Each row is a point on a tangle of strands that fork, close into loops and nearly touch. The rows are in no order.
Two points are linked if the straight distance between their rows is under 77.2. Some points are linked to none.
Bug: -33,64,16,19,2,-9,5,46,-11,49,-37,25,-21,12,-44
tomef: 27,46,33,65,-48,11,2,-2,2,26,-18,-23,17,-53,-23
zitod: -46,73,-5,-12,1,2,4,30,-23,43,-30,31,-14,11,-30
vonud: 4,-3,6,-6,-40,38,16,-72,6,-50,5,-34,36,3,17
peg: 14,-47,-1,-52,-14,-29,1,-23,-11,-12,-14,-6,6,74,17
fuvar: 1,48,-16,48,-55,25,35,-46,-27,6,-23,-15,15,-39,-6
dasu: -28,-33,12,43,-6,17,11,-62,26,-30,20,-8,0,-38,-5
Folu: 43,-9,14,-75,17,-31,-6,41,-16,-21,-25,2,12,62,26
fifi: 11,-94,-40,9,66,24,-23,14,8,37,33,7,-17,-7,6
det: 26,20,48,29,-32,-1,6,11,28,14,22,24,23,-55,-7
Bigo: 13,30,34,32,-26,-6,24,24,27,0,9,34,5,-28,-6
Sori: -5,37,6,70,-42,14,25,-29,9,16,-16,-8,7,-38,-16
sapo: -11,-54,-10,-10,52,-22,-18,1,-6,-11,-16,-19,-25,18,0
Saso: -30,-22,-48,14,91,-28,-35,40,20,21,-20,-19,8,-26,15
tizen: -1,22,20,-2,20,-20,15,47,0,5,-9,43,-25,1,-20
vofam: 35,56,-8,-34,-55,40,29,-32,-18,-46,17,-15,39,-10,18
Navoz: 42,3,25,-56,31,-21,9,60,-8,-35,-11,22,-3,37,15
zib: 24,87,-11,12,-59,25,42,6,-14,2,-7,16,13,-7,6
Pip: 3,-67,-8,4,45,-16,-10,7,3,-14,12,-7,-32,11,1
Neni: -8,-26,-16,-75,-14,-34,-28,-23,-24,9,-12,-13,7,58,19
nalas: -37,57,-11,-41,0,15,1,13,-23,8,-8,24,-22,16,-18
dular: 5,-29,15,-27,-27,1,11,-26,-1,-38,6,-6,7,65,25
nabo: 44,-107,-5,4,22,-3,-17,2,16,-5,49,-5,10,8,40
pesa: 12,-68,-41,-8,81,8,-37,31,16,42,16,-4,-12,-20,0
lapu: 14,-103,15,15,6,-5,-19,-37,14,-22,50,-17,17,-11,33
zave: 29,-27,36,1,-15,30,7,-73,16,-29,14,-22,15,-60,-35
Zef: 54,-97,-20,-24,29,-41,-18,-7,30,4,-5,-20,-4,37,14
lom: -37,17,-41,11,80,-36,-16,60,4,19,-27,5,12,-23,21
sigaz: 12,-61,44,-3,-10,17,-11,-72,23,-43,26,-32,27,-36,-4
fifub: 10,79,20,67,-46,14,21,44,-1,27,-23,-1,-7,6,-14
kasek: 55,-104,-22,-13,36,-13,-28,10,28,13,25,-12,-4,24,23
rab: 6,17,-7,-79,24,-30,-29,45,-25,-4,-27,-5,23,41,45
nepa: -7,42,12,-18,47,-37,-3,73,-13,21,-34,39,-7,-12,-14
fazir: -2,62,-40,-41,-46,20,-8,-18,-8,-25,37,-23,-41,22,-17
zusa: 21,18,25,-27,22,-16,21,54,-3,-25,-6,40,-18,18,-2
gelo: 27,25,6,-26,-47,44,24,-57,-11,-51,2,-30,45,-13,13
fafo: -36,9,-2,89,-30,12,22,-42,17,18,-5,-6,-10,-32,-27
mipi: -35,24,-3,37,-6,10,27,-8,2,12,-13,23,-30,6,-33
Rolo: 16,84,-1,48,-62,23,34,21,-17,23,-23,5,2,-2,-3
gakig: -53,8,-16,60,-13,22,31,-42,6,9,-10,7,-30,-2,-31
les: -64,51,-26,-47,16,-1,-31,20,-30,8,-3,5,-4,7,14
zis: -32,-48,9,46,5,5,8,-39,21,-23,34,3,-11,-23,0
fon: -15,57,-20,-72,-32,-4,-39,-5,-4,-20,27,-26,-30,29,-12
Tabab: 43,39,50,43,-46,10,-8,11,11,31,-2,-6,22,-60,-24
dafo: -6,68,31,57,-24,1,10,60,6,41,-20,14,-23,18,-35
Boku: 1,16,-6,-37,-47,29,6,-28,-4,-32,28,-12,-2,55,18
Givuf: -29,-56,18,76,4,25,-1,6,-15,80,34,37,22,-30,5
dimi: 48,-6,27,20,-35,24,19,-65,-1,-1,-3,-18,2,-72,-55
vil: -82,24,-35,-22,35,-5,-28,4,-33,11,-14,-2,-1,6,15
bup: -9,17,-4,-84,-24,-16,-37,-2,-18,-7,12,-12,-6,53,11
mapa: -9,27,14,22,-11,4,36,11,12,-9,-3,34,-16,3,-11
musam: -48,-10,-16,-16,52,-12,-18,6,-25,-2,-32,-5,-12,10,4
vepok: 40,-73,-15,-48,8,-51,0,-16,4,-6,-27,-7,10,60,14
Gak: -8,-42,-45,0,90,-13,-45,37,22,33,-2,-13,-2,-31,5
vogip: 20,68,-14,-13,-54,36,39,-11,-8,-25,13,11,15,-1,14
Rof: 0,-83,33,15,-9,-4,-14,-67,24,-42,32,-31,23,-15,18
luta: -24,37,-18,-15,66,-37,-10,74,-10,13,-38,22,14,-16,17
Lov: -5,-66,-1,28,28,-4,-2,-2,9,-12,41,10,-24,-11,3

A piece is two or more points that can be reached from each other along the links. Count, over all rows, the pieces, the separate loops (a circle has one, a figure eight two, a Y none), the forks (points with three links) and the tips (points with one).
pieces -> 3
loops -> 1
forks -> 4
tips -> 8

Name the points in between on the shortest way along the links from the first point to the second, in order.
Sori; luta -> fafo gakig mipi mapa tizen nepa
vogip; nalas -> zib Rolo fifub dafo Bug zitod
fazir; peg -> fon bup Neni
tizen; Folu -> zusa Navoz
lapu; vepok -> nabo kasek Zef
Gak; tizen -> Saso lom luta nepa
